Points, in no order, along strands that fork and pass close to each other.
(in the rows, 128 means zero)
Two points are linked if the straight distance between their rows is under 126. Some points are linked to none.
nam: [139 116 115  81 168 129 138 161 112 158 118 136  86 163 140 140 112 141
 102 134 100 107 170  73 184  95 150 103 112 114 173 189 130 160 132 151
  91  84 107 129 103]
zapog: [140 137 147 199 107 143 120 127 115 145 140 168 151 127 131 164 136 107
 142 178 137 136 114 131 119 104 138 120 162 120  65 113 183 129  78 121
 137 170 154 116 103]
Sizos: [135 113 153 181 132 146 130 138 109 111 116 151 143 118 121 158 105  86
 136 154 119 135  90 193  83 132  87 161 153 124  79  68 167 126 102  95
 142 214 191 133 121]
kupi: [107  75 136  86 170 147 158 130 117 149 156 107  83 162 164 124  97 105
  93 139  80  71 167  86 146 141 145 122  95 102 174 146 129 108 134 168
  84 102 114 127 153]
lare: [104 125 133 149 139 137 118 138  84 172 105 165 156 149 142 111 142 190
 120 167 121  93 159  47 155  93 213 120 121 102  93 200 153 148 102 146
 128  79 120 103 104]
gito: [ 77 154 116 113 116 130  97  94 104 109 113 149 145 108 122 125 113 151
 171 102 161 114 113 123  92 115 133 179 150 148  75 128 147 129 133  84
 146 186 157 124 141]
rapa: [115 123 136 160 135 142 108 166  97 166  82 150 162 111 117 120 154 186
 122 179 114 100 133  91 124 110 183 114 125 115  95 172 139 146 115 137
 145  63 144 122 109]
mef: [181 168 118 174 129  96 118 176 177 123 128 121 133 102 114 120 183 149
 120 109 161 221 108 203 147 124 131 134 154 165 155  98  65 140 130 129
 116  66  90 171 100]
fitat: [132 105  99 197  87  88  71 134 153 107 132 135 158 107 147 162 148 120
 116 172 171 100 112  90 109 133 133 108 129  84 112 131 127  67 113 151
 131  95 124  94 112]
Luki: [105  97 136 109 116 135 153 107 131  99 160  94 105 130 159 136  85  75
 125 112 135  97 110 155  75 181 103 178 120 123 135  74 129  77 150 121
 131 176 129 110 182]
virib: [ 57 111 156  78 161 152 127 115  92 144 141 137 118 135 151 104  93 164
 153  99 113  91 135 112 104 134 148 170 132 112 109 154 143 121 142 103
 134 155 143 143 176]
zuk: [232 166 114 153 115 156 174 151 164 106 172 137 108 168 141 154 144  76
  98 160 120 171 140 122 183  90 141  58 126 155 150  92  92 158  79 155
  80 107 111 123 100]
mig: [164 177  81 116 130 121 129 138 159 129 151 137 113 152 121 127 132 159
 107 107 158 140 168  51 207  98 172  71 125 164 157 179 113 163 105 157
  75  89  89 137  84]
zatot: [ 90 112 128 170 138 126 116 112 114  93 142 127 148 131 152 150  84 100
 150 162 153 102 108 135  81 143 122 183 131  89  94  91 159  79 123  71
 151 205 196 108 138]
lov: [107 115 196 152 129 139 131 165 112 128  81 119 156 145 131 101 148 119
  97 190 119 105 120 148  90 140 166  92 114 135 104 113 102 126 130 157
 148  81 100 145 143]
Bag: [102  80 142 114 152 169 152 121 119 156 192 126 122 164 168 125  82 113
 115 139  91  89 152  77 159 124 153 137 103  94 149 151 159 113 121 140
  94 142 138 124 143]
maz: [162 180 131 202 127 117 137 170 172 119 110 104 141 121 121 102 209 137
 111 119 176 193 140 148 137 118 150 114 126 172 150 104  70 158 125 151
 135  59  75 170  89]
Bub: [146 135 111 109 108 159 181  88 147 131 191 125  96 150 135 151  95  78
 131 123 106 147 139 152 151 145  97 135 123 123 147 108 155 126 110  89
 108 199 146 135 136]
muro: [149 161 109 107 122 133 152 112 151 135 180 139  98 160 143 132 119 143
 127 104 142 128 175  33 193  85 183  92 133 142 157 179 131 163  92 148
  84 134  97 120  96]
sutan: [ 87 143 123 120 114 109 108 121 123  92 106 142 138 107 117 131 103 121
 149 115 160 124  91 155  88 140 114 188 161 132 112  91 140 114 139  98
 154 180 164 129 144]
bamol: [ 88 132 144 123 118 126 110 127 100 106  63 135 146 102 118 115 139 145
 134 123 130 130  95 188  80 147 116 161 149 141  97 109 123 121 150 104
 160 143 133 152 150]
rovef: [ 91 137 130  73 137 145 129 104 106 140 141 144 112 137 143 103 102 161
 143  88 139 100 147 105 141 127 165 145 132 135 128 170 133 150 135 124
 116 138 119 138 150]
Lizi: [ 78 111 231 110 132 169 181 122  59  93 150 112 122 160 148 115 109 118
 114 141  83  97 132 160  86 137 136 121 123 140  84  83 131 141 117  97
 159 178 137 154 198]
vos: [151 119 101 157 144 138  95 170  92 188  69 165 141  95 101 139 147 198
 116 170  97 140 128 104 148 102 156 115 151 111 107 188 141 180 122 145
 139  64 146 103  87]
Tesil: [130 101 116 149 132 158 165 104 142 157 197 142 109 156 185 148  92  88
 109 150 117 118 140  78 169 124 139 109  96  94 141 135 162 103 104 112
 102 157 150  99 119]
tis: [132  75 172 133 148 158 168 126 134 132 165 121 110 162 165 123  94  43
  90 166  81  91 142 109 114 148 130 110  89  99 150 112 120  87 104 157
 118 122 129 102 156]
lavo: [121 118  98 215  82  64  55 117 151 123 120 121 177 107 121 145 183 138
 130 155 187 114 126  77  92 129 154 128 110  98  80 127 128  69 106 127
 170  95 106  81  92]
Fol: [140  72 152  73 160 155 175 131  92 124 111 123  92 127 107 125  92 116
 101 135  40 114 113 198 130 157  75 134 123 109 163 113 127 140 139 136
  99 128 142 128 170]
baneb: [137 149  61 158 102  55  63  85 186  97 185 107 169 121 107 122 171 175
 150  71 209 145 135  40 128 100 151 119 103 141 131 119 111  66 138 114
 159 105  90  75  92]
far: [ 79 100 152 124 163 170 113 154  71 138  79 139 157 110 119 108 109 172
 137 161  73  97 118 149  95 142 140 143 124  96 108 131 132 138 154 127
 152  90 156 133 158]
Nopun: [ 63 104 161  77 151 171 132 126  68 129  93 130 132 130 139 102 103 173
 141 119  72  88 134 152 106 131 132 150 137 122 111 143 127 145 156 106
 161 122 145 147 187]
Leg: [103 108  91  59 168 132 103 113  97 160 117 138 100 116 121 130  98 180
 158  75  87  95 148 105 154 137 129 161 120  96 177 196 143 158 165 138
 110 120 129 132 146]
lago: [197 165  85 177 129  93  99 170 180 131 131 142 151  91  97 144 189 156
 129 123 149 220  95 207 146 124 104 125 178 147 137 117  90 138 144 122
 107  70 138 147  92]
Nepe: [119 158 216 104  93 154 162 134 104  77 128 110 122 168 141 100 140 102
 128  98 148 124 115 154  78 136 138 147 148 188  82  69 118 167 132 102
 160 202 111 137 178]
defu: [112  92 161 120 161 136 142 159 129 137  75 104 112 128 134  90 135 100
  93 147  85 105 140 150 115 166 116 126  89 116 159 130  97 115 162 179
 133  56 109 155 144]
Lefes: [ 95 100 101  81 163 132 118 139  97 164  89 127  90 102 123 116 104 160
 131 115  82 102 137 139 141 158 105 156 131  99 172 182 130 130 169 150
 134  84 126 147 139]
vade: [ 80 132 165 159  97 118  88 140 130  77 100 100 148 139 161 115 117 111
 133 127 204  88 124 119  65 148 175 156 118 146  91  66 125 103 141 117
 187 167 112 105 162]
sene: [182 106 207  92 132 170 203 128 104 116 122 129 109 151 125 131 134  86
  97 140  63 137 128 178 146 129 101  94 133 142 133 100 111 173  99 139
  95 148 120 145 151]
tep: [ 84 127 151  55 144 144 162 138  93 116  76 110 103 117 126  89 139 164
 122  82 101 114 114 177 114 169  98 150 137 161 148 143 101 169 181 115
 140 133 107 174 183]
tiked: [ 93 135 217 108 121 166 162 136  94  78 147 111 128 167 166 106  97  85
 113 122 132 107 132 145  68 148 133 145 119 162  80  67 125 135 121 105
 168 221 130 136 180]
bep: [105 146 201 113 116 156 149 128 111 101 103 121 126 181 140  99 140 113
 132 132 143 100 134 129  89 127 159 106 128 168  91 116 116 155 135 132
 154 130  81 150 148]
dogo: [165 123 117 144 106 138 155 125 172  96 176  96 105 149 159 129 101  83
 113 130 120 118 122 125 150 142 110 101 112 139 162 105 106  85 132 161
 103 112 114 112 130]
zuv: [116  85 130 130 159 154 122 155  96 159 123 159 125 118 135 142  90 128
 132 164  76  97 116 139 145 120 125 135 138  85 133 147 149 125 111 146
 119 121 156 116 127]
gesu: [170 148 167 154 116 158 173 115 129 134 164 139 127 167 123 161 142  70
 144 128 141 173 122 167 118 123 108 127 155 175  82  61 160 154 109  99
 134 241 150 137 121]
veb: [ 70  97 179  96 159 175 179 112  92 121 165 103 128 150 155 112  90 102
 115 136  91  88 132 141  91 162 132 152 108 111 123  90 144 116 120  97
 147 169 148 142 185]
pulu: [127 161  86 130  96  73  85  92 163  93 164 122 133 135 144 140 114 137
 156 106 166 134 111 107 134 131 130 134 127 140 130 116 121  90 136 129
 120 142 127 110 118]
ret: [179 107 206 117 131 161 202 115 104 136 149 132 126 159 116 146 121  66
 105 152  64 144 126 195 116 143  88  88 131 138 126  78 143 158  92 109
 113 180 153 134 146]
ginib: [ 94 133  81 105 112  83  88  53 145  97 185 130 153 102 133 131 107 162
 176  76 187 124 124  72 132 117 127 159 130 119 113 149 165 102 132  82
 137 191 141  97 130]
pefid: [ 68 131  91 125 131  64  67  99 132 144 110  93 140  75 112 100 149 174
 142  80 173 121 134  97  98 133 129 160  96 132 145 162 110  99 189 125
 169  96 119 148 128]
bola: [214 137 125 102 155 148 148 170 127 146  81 171 105 119  96 141 135 149
 122 150  83 158 122 178 165 107 109  94 159 124 148 139 100 209 122 136
 105  99 129 153  95]
Loko: [ 98 104 136 166 145 148 124 111  92 121 134 151 144 111 126 151  95 104
 156 180 125 125  97 161  84 126  94 169 157 105  97  97 175 105 113  75
 158 207 212 122 124]
lobok: [102 102 154 132 100 124  89 137 141  58 125  90 142 133 173 140  92  90
 130 118 185  79 111 115  59 161 155 169 118 123 121  44 120  70 135 139
 189 161 133  91 168]
talu: [128  95 122 172 110 109 106 113 156  91 151 123 131 119 154 156 118  93
 138 158 167  90 107 103 112 149 125 142 114  91 122 103 136  60 114 148
 133 144 138  96 114]
metak: [100 130  77  79 123  63  66  56 163 106 176 118 141 108 144 110 106 163
 162  49 182 105 129  54 118 122 138 151 119 121 136 162 136  88 164 119
 128 148 118 107 139]
Fise: [128 110 173 114 125 173 182  97 127 149 177 118 102 177 145 140  93  69
 108 131  89 126 121 150 129 144 124 131 117 123 140 110 165 137 101  89
 123 210 154 134 152]
dulod: [ 74  97  80  99 152  82  82 106 144 116 132 101 122  92 140 125 107 129
 147 105 147 105 138 124  98 154  96 159 120  97 155 167 134  58 190 136
 138 121 144 120 144]
Luk: [106 146  88 185 101  75  68  96 130 154 107 125 161  82  72 114 183 204
 133 119 173 140 142  69 113  96 168 125 129 129  83 179 131 135 120 116
 147  98 120 110  86]
tesek: [124 147 129 178 109 128 108 111 128 119 149 145 147 128 132 165 127 101
 163 142 176 129 113 120 110 110 127 146 156 130  75  89 172 112  90  95
 153 210 167 104 110]
nofi: [215 163 103 166  98 138 143 164 185  95 158 117 126 155 150 139 158 100
 104 146 146 174 139 108 172 107 157  66 130 173 142  97  84 137  96 164
  99  62  79 130  92]
Seme: [133 132 215 177 117 125 141 164 111 104  53 124 164 146 119 101 171  95
  97 176 137 142 101 173  87 141 141  96 137 150  82  78 104 139 124 157
 161 107  98 152 128]
pevo: [127 121 157  65 153 180 166 129  74 166 103 158 101 145 106 110 104 183
 147 123  63 108 124 148 158 106 141 139 150 130 123 149 138 200 130  99
 138 132 141 153 144]
sugid: [130 118  85 115 158 112 112 153 127 151 103 117 101 109 118 136 120 132
 110 136  89 111 134 141 145 143 102 140 116 103 179 169 119 103 169 176
 112  78 128 135 132]
Rep: [130 161 139 122 102 152 152  85 156 115 195 114 123 178 168 152 103  96
 157  94 166 136 143  76 142 128 154 132 115 154 121 113 162 133  96  96
 139 218 124 117 115]
faduk: [153 166 181 124 128 144 152 159 108 122  63 137 135 159 105  95 184 165
 119 145 134 158 140 151 137 108 158  92 138 184 107 143  98 207 115 143
 151  90  91 177 105]
bigi: [103 102 212  93 141 166 171 139  76  97 114 126 112 152 133  92 118 118
 109 131  91 102 116 171  86 152 117 115 116 131 111 108 105 152 149 125
 151 131 115 167 187]
mimad: [163 144 181 160 112 121 133 158 141 103  97 140 158 122 119 141 166  78
 102 157 142 161 113 179 106 132 127 108 157 169 110  73 109 137 132 153
 134 118 102 138 116]
kigu: [ 96  72 111 132 167 137 113 130 115 139 143 135 131 111 159 141  90 119
 137 157  93  90 116 119 123 152 106 151 124  62 134 153 151  83 128 125
 127 119 174 107 135]
bemu: [193 147 160 144 120 147 177 143 141 119 132 165 124 143 114 150 135  77
 121 146 105 181 121 191 145 120 100  92 156 143 121  83 123 157  87 140
  94 154 128 135 123]
nusa: [202 133 101 121 131 151 187 147 143 156 175 137  82 157 145 146 114  97
  82 146 109 131 151  94 219  96 134  75 126 129 165 148 119 146  89 138
  43 125 132 117  93]
laki: [184 171 108 150 112 129 114 137 136 143 129 170 143 106 106 154 135 142
 148 147 125 168 107 165 145  99 100 111 185 131 105 126 152 166 104 106
 108 139 154 133  84]
nolu: [184 138  88 131 114 142 164 129 156 108 156 119  93 148 135 159 107  82
 108 132 102 150 115 164 160 130  90 103 133 131 180 109 108 102 133 149
  76 122 116 112 146]
Norov: [152 132 115  88 127 158 193 111 126 148 171 142  96 132 110 149  94 103
 149 111  94 141 108 185 129 141  68 150 142 135 145 103 155 146 118 102
  93 188 165 144 144]
Gel: [138 154  46 169 113  39  54  90 175 115 165 110 170  94  84 122 181 191
 136  85 207 158 122  82 121 117 116 132 115 138 120 138 105  91 129 115
 150 105 111  99  86]
ren: [ 97 155 193  95 117 147 159 128  96  86  99 121 133 152 141  94 131 143
 139 107 132 117 135 142  96 136 156 143 141 168  71 118 110 164 144 105
 160 164 112 160 168]
Keri: [117 196 111 109 124 121 111 121 131 143  86 125 144 116 101  99 180 183
 155  97 168 152 133 121 139 107 157 120 137 172 120 152 113 183 138 118
 141 111  88 159 112]
loba: [102  63 133 132 168 159 149 114 103 144 169 133 132 132 155 141  77  99
 134 169  76  99 113 124 113 155 108 160 113  66 136 107 161  91 119  97
 127 164 185 115 158]
mazok: [123 176 156 126 106 147 122 140 108 137  68 155 150 136 102  95 177 168
 154 127 147 140 141 135 129 107 161 112 137 166  85 142 122 183 124 131
 147 106  99 161 109]
gera: [ 86  74 169 118 157 153 143 144 128 134 138 112 123 151 174 110  94  82
  97 152  80  74 137 122  98 156 123 124  81  87 138 111 126  77 140 156
 121  87 128 116 183]
luvap: [160 128  80  90 150 132 143 140 138 145 161 135  73 145 130 137 100 120
  93 138 107 123 165  75 223  85 144  86 131 110 176 183 127 143 113 151
  59 109 129 108 101]
gazon: [115 155  99 201  90  78  92 132 148 161  94 112 161  65  73 107 196 163
 122 130 175 166 138  98 101 124 157 136 123 128  93 144 124 127 108 133
 164  79 112 127  77]
bebov: [161 111 151  91 151 158 152 153  89 157  97 168 113 126  93 139 113 158
 130 149  73 129 124 162 166 101 123  99 142 122 128 150 136 216 125 119
 119 119 146 142 116]
kotif: [121 152 120 189 108  79 111 163 166 143  93 109 153  86 114 120 184 133
 122 130 182 157 119 125 106 131 146 134 113 134 123 119  99 129 143 158
 155  63 108 134  85]
Tota: [171 148 125 106 153 136 144 183 134 134  78 135 124 129  90 116 172 152
 106 145 101 168 138 161 163 113 120  97 148 146 151 139  86 184 125 157
 112  70 108 162 101]
Faf: [222 143 109 151  99 151 178 148 156 132 169 139  94 168 148 156 107  74
  78 164 102 155 153 128 193 106 118  62 130 120 156 120 123 132  86 159
  68 116 145 112  99]
padeb: [124 126 122 127 131 111 129 158 169 115 113  66 106 145 154 100 154 105
  95 117 145 145 160 103 128 144 141 110  80 153 182 128  80 107 162 186
 134  57  55 152 128]
kom: [ 74 110  72 159 140  76  56 115 120 169  91 109 151  59  86 113 168 192
 144  99 160 135 139 100  90 131 112 178 110  92 126 166 122  88 170 114
 162  85 133 122 111]
bisab: [117 122 106 149 128 127  97 152 120 162  71 139 130  84 106 128 157 150
 130 147 115 145 106 146 120 137 116 134 123 106 128 157 123 140 150 144
 152  56 149 140 106]
Lafe: [141 116 106 122 103 121 129 116 162 100 185 118  79 156 168 150  97  97
 135 131 142  98 137  94 155 147 115 108  97 121 162 120 132  73 141 148
 112 136 108  90 142]
Nimu: [100 132 129  97 117 150 150  69 152 138 206 122 119 174 175 134  99 115
 152  98 149 109 154  77 146 128 170 141 116 126 117 147 165 134 111  98
 118 193 128 121 143]
Pez: [132 157 108  97 137 113 143 157 163 120 119  82  95 150 144  98 153 135
 100  97 142 133 180  81 160 133 152 103 107 166 195 157  78 138 156 184
  97  50  71 165 126]
vevu: [ 74 100  74 120 129  59  80 111 159 110 121  80 135  88 130  98 133 135
 134  77 177 128 139 112  90 163 108 165  85 125 171 147 116  63 194 138
 167 110 116 123 153]
Tinop: [194 138 195 144 133 159 161 142 104 141 125 169 138 157 129 151 132  89
 122 172 104 163 136 183 154  99 117  71 150 145  90  88 145 173  75 133
 130 160 130 150  94]
marak: [119 146 107  97 138 145 145 118 118 160 169 161 112 146 143 143 100 157
 140 104 126 115 164  42 208  77 183 116 112 104 130 199 159 161  89 129
  82 136 116 111  94]
Fefem: [153 143  49 148 111  71  86 130 148 141 111 143 131  62  90 149 144 162
 147 124 140 178  99 171 159 128  67 143 148 122 144 145 120 118 138 119
 114 104 154 129  83]
finar: [148  86  89 161 158 109 105 180 134 156  79 118 117  88 126 143 121 121
  97 166  66 138 127 156 145 152  72 123 122  83 173 156 126  89 157 177
 121  50 138 120 117]
lak: [150 121 128  73 132 159 197 121 113 141 137 125  92 145 113 138  98 101
 118 115  69 124 110 191 148 147  65 137 135 132 171 119 134 152 123 125
  74 145 140 137 165]
pino: [154 150  65 111 121 106  92 127 137 173 135 147 136 106  85 138 150 191
 151  99 122 143 138  99 186  98 143 110 148 128 135 197 134 157 121 117
  96 101 123 118  82]
rufit: [115 146 126 215  80  66  63 151 163 103  83 103 185 111 116 131 181 134
 118 129 221 135 117 106  74 135 154 160 132 150  96  72 120  92 131 124
 197 121 112 101 107]
poden: [ 83 106 187 128 142 137 132 156 117 129  85  99 124 139 144  88 143 109
 108 140 135 103 129 138 101 158 160 127  99 135 137 118 105 117 149 166
 158  96  82 157 150]
gen: [121 156  57 157 111  48  49  91 150 161 146 130 160  92  76 106 183 180
 134  83 185 153 140  55 135  97 142 119 115 125 114 176 132 109 117 115
 134 102 106 102  90]
fepa: [162 137 164  91 134 157 181 145 132 112 117 129 112 162 126 109 142 109
 109 123  94 148 132 163 157 135 120  88 123 162 162 111  97 169 119 146
 101 118 106 154 129]
zol: [132 163 109  96 128 146 128  98 115 139 132 164 130  95  96 135 110 168
 176  83 134 148 117 161 142 104 111 151 177 134 103 142 163 175 126  84
 120 176 158 144 120]
Boka: [131 176 119 190  92  82  79 128 143 108 103 120 173  96  96 139 173 148
 129 109 208 150 108 129  93 117 138 150 139 147  86  87 111 107 121 107
 170 127 114 111 100]
fevel: [ 92 141 142  87 125 132 127 133 110 120  75 112 141  90 120 103 141 149
 138  85 123 141 106 175 113 146 104 163 141 161 133 135 105 160 172 101
 134 130 118 164 151]
sama: [111 117  78 160 114  77  59 136 112 163  83 121 162  58  74 132 157 175
 135 132 149 157 116 140 114 132 116 151 122 103 123 163 141 123 146 124
 154  81 150 127  95]
zus: [146 103 130 137 135 135 118 150 116 142  87 144 135 104 115 135 128 130
 121 161  93 121 111 174 122 133 106 124 148 107 129 130 139 133 123 143
 127  91 144 128 115]
sutap: [ 96 129  67  67 155 115  88  99 111 159 135 126 123  85 105 118 102 188
 166  76 119 119 127 117 153 129 112 151 142 111 147 189 143 126 154 121
 112 144 150 129 134]
vaguf: [112 118 124 116 150 142 116 136  87 183 128 162 143 133 128 131 122 183
 138 128 118 110 162  62 180  69 203 127 132 111 111 208 153 164  96 125
 102 124 135 104 103]
gose: [130  81 134  88 148 141 151 130 109 119  88 119 100 107 106 132  95 109
 117 126  86 123  84 200 104 171  51 161 136 121 158 109 124  99 160 136
 116 142 146 131 170]
zaget: [193 115  86 135 134 132 145 142 152 142 147 143  96 131 123 164 110  78
  87 154  89 144 132 163 180 129  79  94 134  97 172 137 119  83 127 169
  64 101 138 103 128]
Lofo: [153 170 105 126 122 133 128 113 110 147 137 180 131 118 107 160 110 139
 183 125 134 163 115 157 147 104  98 149 178 125  90 121 170 157 105  82
 116 193 181 124  96]
Lala: [113 153 118 132  99 120 122 103 150 115 168 135 135 139 153 143 128 122
 154 113 166 114 131  88 138 119 159 132 126 146 121 127 121 121 124 129
 121 136  98 112 122]
Tosi: [162 129 185 180 123 170 150 136 123 146 158 168 138 154 134 159 131  76
 136 186 114 147 130 140 129  95 130  90 157 138  70  96 176 154  71 120
 147 185 155 123 110]
Baduk: [148 102 171 151 142 163 172 120 101 130 134 156 142 141 127 155 108  67
 120 158  91 153 111 186 117 133  85 126 142 119 103  83 175 126 101 101
 131 194 173 137 143]
rebu: [112 133 124  83 154 127 131 148 133 142 115 102  88 149 121  96 133 138
  99 112 115 115 178  85 173 121 154 102 105 144 183 184 115 145 145 169
 105  69  95 156 119]
Tirid: [193 174 131 196 103 112 127 158 177  89 137 103 142 141 129 131 193 116
 111 129 187 193 134 107 147 108 161  85 126 183 142  95  73 144 109 174
 143  59  68 137  87]
zare: [116  60 185 124 169 142 135 168  90 138  71 122 133 116 123 118 127 108
  99 163  56 100 116 179 101 167 101 108 108 106 145 121  91 118 157 164
 135  69 125 141 165]
Pofo: [136  84 182 130 145 177 184 104 119 151 172 119 108 188 147 134 106  55
  85 160  71 107 136 131 126 135 125 103  92 120 142 108 136 122  80 121
 111 154 153 120 149]
gam: [108  88 111 159 125 106 110 105 145  88 173 116 127 117 155 164  99  83
 160 163 162 104 104 117 102 138 105 165 108  83 123  83 155  59 111 100
 152 197 175  95 125]
Regiv: [116 124  95  90 108 124 143  83 155 116 203 118 101 152 171 129  85 105
 145  99 134 110 145  62 150 135 142 116 106 121 159 155 153 102 135 137
 105 155 113 117 146]
regip: [120 148 110 168  88  67  68 102 166 109 143  95 154 122 125 128 179 158
 139  85 215 127 152  34 103 112 182 118  91 128 119 125 115  98 130 131
 164  99  84  91 100]
tizun: [ 97  97 122  82 131 142 177 112 124  93 130 111 108 117 133 118  98  99
 120 101  94 118  98 193  84 168  73 177 132 137 149  91 117 105 156 113
 123 181 136 135 184]
dokit: [ 92 102 191  54 140 164 182 135 101 111  91  95  98 139 139  75 133 132
 100 102  60  97 116 178 102 170 114 129 122 158 135 119 105 154 174 112
 132 129 103 165 187]
Ratob: [185  91  77 169 143 125 117 171 137 144 101 143 109 103 122 159 116  97
  85 168  71 129 133 155 167 127  69 101 137  87 165 162 124  87 133 177
  92  86 147  97 111]
sal: [119 136  74 152 114  69  61  83 131 108 136 149 158  75 103 149 144 155
 167 127 170 134 103 118 119 114 109 155 154  94  98 118 147  84 121  86
 129 149 170  89 110]
vebo: [181 166 167 132 126 146 165 117 143 114 151 154 124 151 130 153 140  79
 135 141 128 167 108 198 124 125  90 115 155 172 101  58 131 166 118 120
 106 194 127 147 134]
vovut: [123  72 117 111 162 146 137 140 128 127 134  99  94 163 177 128  86  94
  79 144  79  75 169  94 123 149 124 103  85  90 171 148 119  68 151 174
 105  72 121 109 172]
refa: [ 99  73 208 123 164 157 130 159  72 134  69 127 150 117 117 103 123 146
 112 181  58 108 106 190  78 140 123 117 116 105 102 114 115 137 166 141
 157  82 153 136 165]
toma: [154 144  87 164 103 102  87 130 140 143 105 165 153  80 100 163 143 145
 152 148 131 150 102 148 145 118  91 123 171 107 114 141 145 126 116 120
 116  91 151 114  87]
Lofum: [ 79  79 143 111 127 130 133 107 138  80 157  84 122 143 183 127  79  83
 126 123 158  75 112 111  56 177 143 169 100 111 140  66 129  62 136 126
 151 179 141  90 187]
dero: [113 136 114 210  75  64  61 131 167 110 118  89 173 107 119 122 178 142
 137 116 222 130 128  65  86 126 157 147  93 127 117  98 112  88 130 133
 191  95  80  91  98]
Tuz: [131 145  67 112 110  66  80  80 182  98 180 113 148 127 126 123 124 161
 171  67 195 129 142  72 132 119 139 132 109 148 155 129 121  80 153 114
 133 131 105  88 127]
Geme: [167 142  67 131 131 111  93 160 118 184  92 151 140  78  79 142 159 193
 132 131 122 150 130  96 181  85 140 111 155 102 134 203 136 171 123 127
 126  72 135 113  69]
bofab: [115 125 124 155 114  80 103 139 157 122  94  82 134 119 129  94 170 129
 116 123 174 144 133 116 116 141 141 132  97 140 158 129  93 106 152 161
 145  63  78 145 114]
faz: [186 157 148 123 144 145 160 190 128 140  63 133 131 149  95 101 176 146
  98 158 121 169 154 138 166  95 148  68 131 168 146 149  89 193 109 159
 126  67  97 191  62]
Bimif: [ 72  86 178 143 155 161 166 127 108 130 169 132 152 141 167 134  64 110
 125 164  92  92 123 129  86 151 125 151 102  91 119  84 144  88 124  94
 145 176 172 121 173]
Sudam: [121 182 119  71 130 149 149 113 136 120 135 129 117 160 127 108 132 154
 135  86 154 123 149  94 150 115 160 113 136 161 125 172 116 165 129 133
 112 125  94 158 129]
kobi: [125 159 121  74 129 175 141 113  97 153 105 160 106 115 102 122 108 174
 169  97  94 137 121 140 136 101 120 142 160 139 112 161 161 202 123  88
 140 172 149 145 148]
Dat: [ 86 120  73  86 137 110 100 112 130 129 129 131 109  98 121 140 109 149
 154 114 134 113 116 140 115 150 103 155 125 106 144 157 133 101 153 129
 113 137 150 127 143]
nukul: [147 154 164 150 108 164 172 106 138 135 194 117 128 197 153 155 121  76
 153 119 144 148 150 111 129 117 129 118 130 163  87  84 181 151  96  79
 150 234 131 118 126]
nurin: [126 141  71 111 121  89  90 114 150 125 115 130 136 100 104 134 131 147
 154 110 140 158  94 161 135 135  70 159 154 117 160 144 123 108 166 120
 103 114 145 121 127]
lanun: [101 159  98 112 119 114 108  57 127 112 159 144 142 103 131 127  97 139
 168  92 162 128 117 118 111 118 121 177 134 130  97 139 148 110 116  77
 133 220 169 122 151]
bam: [142 188 142 106  98 129 138 117 149 108 152 120 133 167 145 122 139 138
 137  97 170 127 138 107 136 115 160 115 132 169 120 120 111 162 119 136
 116 126  83 139 122]
Gir: [139 186  87 116 113  95  93 101 150 143 120 140 136 120  87 107 166 189
 150  92 152 151 133  86 157 107 161 126 139 138 126 175 117 157 107 118
 100 102 108 136  93]

Follow the links from the first point to the second, and from the first to the third. Name the last point that the two ways share.
refa, zatot, Tirid: baneb
Gir, sama, zaget: Dat
nofi, ret, bam: baneb
fevel, padeb, refa: Tuz

A fork is a point with three links. Follow the links from the first point to the second and name the forks in between, in order.
sutan, poden: Tuz
Tota, Rep: Dat
bigi, dogo: Lizi, Dat
far, padeb: Tuz, baneb
luvap, Lala: baneb, Tuz
fepa, virib: dero, baneb, Tuz
regip, rebu: baneb

A fork is a point with three links, a tip a point with one. Leave the first point through the second and follow the links. Name the first fork or tip that comes.
lago, mef: baneb
poden, defu: Tuz
nam, luvap: lago
toma, laki: mig
nukul, Rep: Dat
Bub, Fise: Tesil
